Each row is a point on a landscape with many valleys, with its height.
From any point a ball takes the steepest step (drop divided by distance) to one of its 2 nearest points. It stops when none of these is lower. Distance is the straight distance between rows; heights are no part of it.
z_371 height 2.44: [ 17  20   8  17 -30 -24  24  -4   5   3  11  14   7 -28 -39  40  31  14
 -11  -1   6   1  23 -29  -7]
z_505 height 1.84: [-34   3  16  22  13 -25 -21  48   6  25  37  38  36  16  -8  25 -17  -8
  18  20   1  15  13  -6 -12]
z_537 height 3.31: [ -1  51 -14 -26 -22   2 -39 -14  34  21 -14  34  27  49  65 -18 -20 -16
  45  13   7 -52  23  16  11]
z_55 height 1.98: [ -5 -53  -1 -14 -18  -3 -51  30 -16  11  26  28  42 -16 -40   6 -11 -11
  11  12  17  19  13 -16   9]
z_21 height 5.69: [-38  -2   1  -7  -1  23 -32 -31  54   6   8  -5  22  59  57 -36   4 -13
  21  -5  15 -13   5  13  -5]
z_850 height 2.86: [-11  20 -27  27 -78 -28 -15  10 -14  -8 -23   0 -26 -32   2  12  34  -3
  -3  -4 -11 -32   1  44 -21]
z_543 height 2.76: [-34  31  24  -3  45 -30 -14  -9 -19  14  19  18  -1  35  28  15 -44   1
 -10  -1 -24  -7  30 -16   3]
z_811 height 4.87: [-23 -18   9  21 -10  32   6   7  27 -30 -14 -35  -3   0   9 -23  46   7
   2  23  -4  -2 -34  32 -45]
z_679 height 5.07: [ 28 -11   0   3  41  12  27 -16 -19   5  -9  11 -39 -35 -11  -5 -60  16
 -31  -2   5  -9   9 -13  26]
z_312 height 5.33: [  3  -3 -22  19 -11  17  -6   4  16  25  -5  24  -1  13  31  -5  22  16
  52  -9 -11 -35   7  41   8]
z_933 height 6.89: [ 11  10 -13  -3   7 -28  49  70  20 -37  -6  -1   3 -54 -42 -27   6  -9
  -5  21 -14  24 -45  15  -7]
z_251 height 3.05: [  8 -18  -5  -8 -77 -25 -56 -10  -8  24 -48 -41 -13 -11 -13  -8  32 -15
 -19   7  -9  -4 -24  -1  -1]
z_818 height 2.72: [ -6  21  28  24 -15  23  -7 -72 -17 -17  23  -7 -32 -38 -24  30   7  16
 -39 -38  19  -2  29 -29   1]
z_800 height 3.69: [ 25 -36   0  31 -17  19 -12  10 -15  20 -38  -8  -7 -67 -42  -2  44   9
  -9   6  13 -11   4   3  11]
z_627 height 3.94: [ -5  -1   7 -32  24  -3  -5 -42 -23 -16  28   0 -27   5  11  26 -43 -17
 -27 -38  -4  21  17 -44  46]
z_534 height 1.45: [-14 -21  41  19   2 -15  -7  22   8  -1  67  36 -19 -58  16  -3 -16 -12
  24 -38 -12  32  21 -25  56]
z_218 height 6.61: [ 36  17 -26 -23 -24   2   0 -24 -21   6 -34  -9  35  30 -47  -1  36  -6
 -36   7  33   7 -13 -17 -34]
z_185 height 0.54: [-39  -2  -9  -3 -48  -5 -46  10 -16 -28  12 -11  16   2 -13  15  -1  -3
  -6  -3  21  -1 -16  10 -36]
z_179 height 3.41: [ 34 -14  -9  13 -41 -12 -36  12  -4  39 -57 -21  -6 -42 -38   3  46 -18
   1   1 -10 -12 -15   8  19]
z_608 height 3.66: [  0  -4 -33 -17  28   0  44   5   4  -2  14   7 -27  25  38  21 -74   3
  16  -3  -1   0  -3  13  25]
z_760 height 6.83: [ 17   2 -18  -2 -64 -13  -1 -13   1  -8 -30 -29   6  12 -34  -6  59  -6
 -37   7  33   3  -9  10 -55]
z_349 height 1.13: [-13 -12  46  10  -6 -24 -13  32  -7  -9  90  44  15 -19   7  17 -24  -3
   6 -23   0  39  34 -23  11]
z_777 height 1.69: [-43  -7  45  24  25  -1   0   0  25   7  26  19 -33 -50   7  28  11  -7
  23 -23 -19  16  37 -21  39]
z_978 height 1.82: [-10 -21   2 -47  16 -18 -45 -19 -27   3 -27 -41  23  24   8 -26 -15  -7
 -40  10 -10  20 -42 -33 -34]
z_16 height 5.17: [-62  23   7  -4   8 -16   0  25   5 -39   7 -21  19  37  27   5 -13  11
  19  30 -17   5 -25  16 -70]
z_862 height 3.24: [ -8  21  -4  67 -41 -43  -3  23 -21  11 -28  -8 -43 -53  15  -3  20   1
  15  -8 -19 -25   9  50 -24]
z_510 height 1.22: [-10 -53 -10 -33  34  31   1  34  16  -9   2 -31   7 -18 -27 -12  10 -20
   0  16  13  53 -28 -25  31]
z_527 height 1.48: [  3 -22  12  12  20 -27 -10  72  -8  17  36  31  31 -29   0  -2 -30 -19
  27   5  -6   7  25   2   6]
z_574 height 5.19: [ 38  -4 -17  22   0  37 -11  22  22  41 -33   9  13  12  19 -19  37   5
  51  16 -23 -36   2  25  37]
z_648 height 3.04: [-30  16  26   2  70  -6  26 -20  -7  15  23   7 -23  51  48   4 -59   2
 -11 -14 -16  29  26 -23  29]
z_472 height 5.86: [  8  15  50 -11 -29 -58 -31  13   4  13  -1  23   5 -36 -31 -18   8 -17
 -19 -15 -17  28  -5 -36  20]
z_699 height 5.64: [ 15  17  25   7 -19 -42 -15  10 -11  13  23  22  11 -51 -27 -19 -52 -14
  -9 -29  -2   8   9 -22  18]
z_280 height 2.35: [-13  31 -10  17 -73 -12  -7 -27 -17   0  -4 -18  -9  14  19   2  15   8
   6  -2   4 -35  -3  29 -42]
z_470 height 6.11: [ 29   3 -20 -26   3  21 -10 -25  -6  -9   3 -27  53  58  11 -32   3   7
 -31  11  22   3 -14  -3 -56]
z_856 height 5.39: [  4 -15  14 -11  23 -24 -22   4 -21   6  18  15 -23 -49 -20 -19 -55   3
 -24 -18  -4   4   4 -25  34]
z_568 height 4.76: [ 30 -27 -12  18  56  37  44  -6 -21  18   9  -6 -24 -14  -6  -2 -25  32
 -12  -7  25 -10  38  13   9]
z_973 height 6.58: [ 23  -7 -24 -25  20   6  25   6   1 -16  -2  -7  33  12 -32  19 -14   0
 -13  18  14  11 -18  -7   6]
z_843 height 7.40: [ 46  40 -36   7  -7  26  65  20  12  -5 -20  13   7  16  -5  21  36  20
  28  22  -8  -3  14  16  -9]
z_538 height 4.04: [ 24   7 -45 -30   7  19  17 -22   1   1  -3   4 -25  39  37 -25 -61  -7
   7 -12  -6 -18  -2  17  48]
z_18 height 4.39: [ 26 -27   3  -4 -10  30 -22 -31 -24   4 -14 -21  -3 -20 -33 -17   8  16
 -41   1  23  -7  -6  -3 -11]
z_680 height 7.47: [  3  48  40  22  52 -13  62   6   5 -37  19  -5 -20  13  -1  29 -19  26
  -6   1  11 -12  25   5 -59]
z_660 height 5.89: [-14  14 -13  -9  -1  25 -20 -21  29 -24  21  -4  48  68  33 -28   0   1
  -6  11  23 -15   1  17 -44]
z_773 height 3.48: [-10  17  15  51 -20 -17  -6  11 -18   1 -37  -6 -21 -18  35 -47  26  -6
  11   1 -28 -44 -11  61 -48]
z_656 height 4.00: [ 15 -14  14  30  -8  29 -21 -11 -20   1  -3  -7 -18 -64 -40   7  17  32
 -26 -10  31  -4  17  -5  -3]
z_901 height 6.36: [ 28  18 -14 -35   3  14  32 -27  -1 -29  -3 -18  31  40 -25  12   4  -3
 -34  13  15  13 -17 -24 -32]
z_487 height 1.99: [ -4  22  24   0  -2  -9  16 -24  18 -19   9   1  -8 -21 -45  14  37   1
 -24  -7  19  25  -5 -47  -2]
z_495 height 5.01: [-39   4  19   6  23   2  19   7  21 -22  -4 -20  24  28  15  -5  31   7
   3  28 -13  12 -27   3 -52]
z_269 height 2.30: [ -2  15  54  43  15  28  14 -50 -14 -10  18   2 -49 -31  -5  27  20  23
  -3 -42   4  -5  23 -17   0]
z_264 height 7.06: [ 13 -12 -26   6  -1  -4  18  40   6   6 -31  11 -10 -50 -20   9  -6  -6
  22   9 -21  -8 -22  11  63]
z_290 height 4.88: [ 22 -25 -16 -20  29  37 -12  -8   6   7 -20 -18   5  30  30 -50  -5  -2
 -14   4  -4 -18 -35  12  14]
z_216 height 1.33: [-11  -3  12 -26  23 -11   7 -12  -1 -16 -21 -39  -1  11 -13 -27  -9 -12
 -45  13 -11  31 -41 -36 -20]
z_262 height 2.75: [-10  41  33  42 -17 -41  -4 -10 -24  17  17  27   4 -11 -14  42   3  10
  -9 -21  11 -12  41 -20 -12]
z_165 height 2.26: [-15  15  23  20   4 -19 -10   9 -12   3  39  26  17  -1 -12  30 -29   6
  11   2  10  -8  37  -1 -14]
z_8 height 2.22: [-12 -12  21 -14 -16  22   3 -31  13 -46  45 -32 -10 -10 -41  48  28  -1
 -23 -23  30  35  -3 -37  -8]
z_287 height 6.93: [ 39  26 -29 -27 -15 -30  37  42   5  -4 -36  13   0 -28 -32   1   4 -15
   6   9 -17  -2 -35   6  40]
z_677 height 7.50: [ 33  28 -32   9 -27   1  36   1 -10   1   1  27  22  30   2  36  14  18
  24  19   4 -31  27  24 -15]
z_576 height 0.93: [-16 -24   2 -37  48  -3  18  27  14 -13 -23 -28   3  -3 -12 -18 -12 -20
  -4  26  -9  34 -41 -13  14]
z_405 height 3.65: [-31  13   6  41  -5 -24 -41  14 -26  26 -27   8  -6  16  46 -20  -3  -4
  17  12 -33 -44   1  39 -37]
z_984 height 4.33: [ 34  32 -22  -7  18  27  46 -37  22  -2   2  14 -16  40  27 -16 -27  -3
   3  -6   8 -20  38  16  26]
z_249 height 2.70: [-10 -17  24 -20 -48  -6 -63 -31  -2  29 -39 -45   0  22  14 -27  25 -19
 -10   8 -30   1 -42   0 -10]
z_397 height 1.94: [-16  19  45  39  24  -8  30 -13  20   8   2   8 -44 -49  -3  14  11   7
   2 -19 -13   2   5 -16  16]
z_633 height 7.09: [-14  14  24  12  27 -24  43  17   8 -45 -20 -12  -2 -26 -32  -8   0  -3
 -21  23   3   5 -17  12 -40]
z_791 height 6.98: [  3  24  23  25   8 -39  46  71  11 -43   0   6  15 -38 -22  -8  24   0
   3  28  12  30 -19  11 -49]
z_845 height 1.83: [-37 -38  14 -30  -3  23  -4 -31  21 -41  22 -40 -28 -13 -17  22   7 -14
 -17 -19   9  39 -21 -43  29]
z_29 height 7.33: [ -5  15  11  13  73   5  64  18   8 -57  24 -10 -13   1   4  14 -26  13
   0   4   1   4 -11  13 -33]
z_49 height 7.64: [  9  37 -21  22  -7   5  33  -2  -5 -16  26  24  -8  32  25  29 -26  26
  10  -7  -1 -27  20  29 -28]
z_437 height 2.50: [-13 -10 -36 -22 -15  12 -12   5  -8  26   3   8  19  32   3  33  -7   7
  10   7  -2   4  11  -1  28]
z_552 height 3.09: [ 23  25 -16 -15  -2  -7 -19 -10   2  41   2  37   3  56  50 -18 -26 -14
  31  -8  -9 -44  17  20  38]
z_668 height 3.29: [-22 -25  10   0  47  15  18 -20  -6   7  22   1 -46  26  48   1 -47   4
  12 -18  -9   3  16  -5  31]
z_730 height 2.65: [ 15  -4 -30 -30 -14 -16 -43  -2 -13  53 -16  36  34  38   7  20  19   4
  28  10 -15 -19  12  -9  47]
z_852 height 5.52: [-32 -13 -10  13  -2  32   2 -39  28  10  10  -2 -19  23  61 -19   9   2
  34 -13  -8 -26  10  19   1]
z_113 height 2.89: [ 28   2 -19 -21  -7   9 -23 -32   3  52   9  35  22  62  25  -9   6   8
  26  -6   8 -24  48  -2  49]
z_589 height 1.53: [  0 -48  31   0   5  -3 -43  40 -11  14  53  35  28 -22   5 -22 -28  -3
  11 -18   7  26  31 -10   4]
z_146 height 6.78: [ 24   9 -17 -11  -9 -13  22  46  17 -29 -22   1  37 -24 -33   3  14 -16
   0  22   3  25 -28  -4  -2]
z_830 height 4.53: [ 40 -21 -11  -6  34  49  35 -34   8  24  13   9 -16  33   8 -18   2  17
   2  -6  29   4  52   5  22]
z_211 height 4.69: [ 21 -12  -2  -4   9  23  -3 -22  16  -7 -31 -23  -7   3  -7 -38  24   8
 -30  14  -2  -6 -30  10 -31]
z_676 height 7.21: [-26  -3  16  -8  63  -4  62  43  23 -63   1 -25 -11 -17   0 -10  -5   8
   4  21  -3  33 -33  11 -33]
z_300 height 7.31: [ 34  24 -39  13 -32  34  55  15  29 -23 -22  -6  -7 -11  17  -7  43  21
  28   8 -16 -20 -21  47  -4]
z_789 height 1.64: [-30 -20 -31 -31 -37  -4 -51  15 -24  -1  18  -6  20  15   9  23 -23 -11
  15  -8  -2  -3 -18   6  -6]
z_606 height 7.19: [ 18   4 -29  17 -23  12  30  14   8   4 -38   9 -16 -36  -2  14  43  -3
  31   0 -29 -19 -32  21  29]
z_44 height 1.52: [-31 -55 -18 -37   7  36   7 -10  26 -10   1 -36 -11   8 -19   2  36 -17
  -4  -4   8  49 -18 -40  43]
z_739 height 2.38: [  8 -19  -7 -27  -6 -26 -53   8  -9  50   3  26  41   0 -18  20  -5 -15
  12   1   5  17  28 -29  48]
z_838 height 3.58: [-18 -38  -6 -19  31  34  11 -47 -16  15   7  -1 -22   9   8   7 -31 -14
  -3 -20  13  21  20 -22  55]
z_463 height 5.05: [ 25 -39 -36 -13  13  30 -27  13  -3  34 -39 -10   6  18  11 -14  30  -2
  17  12  -9 -16 -19  10  32]
z_299 height 1.60: [-25  29   3  15 -39 -34 -29 -12 -45 -26   0 -16 -13  -5  -4  16 -12   3
 -11 -10  17 -13  -4  21 -59]
z_508 height 2.31: [-15 -15   5 -24   0  -9 -70 -28 -18  37 -23  -7  14  32  15 -30  -7  -3
 -23   5 -19  -4 -23  -2 -21]

Where does a ball stop that starts at each point below?
z_811 -> z_576
z_818 -> z_349
z_660 -> z_576
z_830 -> z_527
z_251 -> z_576
z_290 -> z_576
z_405 -> z_185

Call two points neighbours if one is among the 2 nearest of the other. Go from one point of each pair to the other, from neighbour to neighbour, staying as low as possible. Name the highest point that can't be avoided.
z_487 / z_527 -> z_262
z_349 / z_185 -> z_730
z_576 / z_487 -> z_8
z_349 / z_527 -> z_589
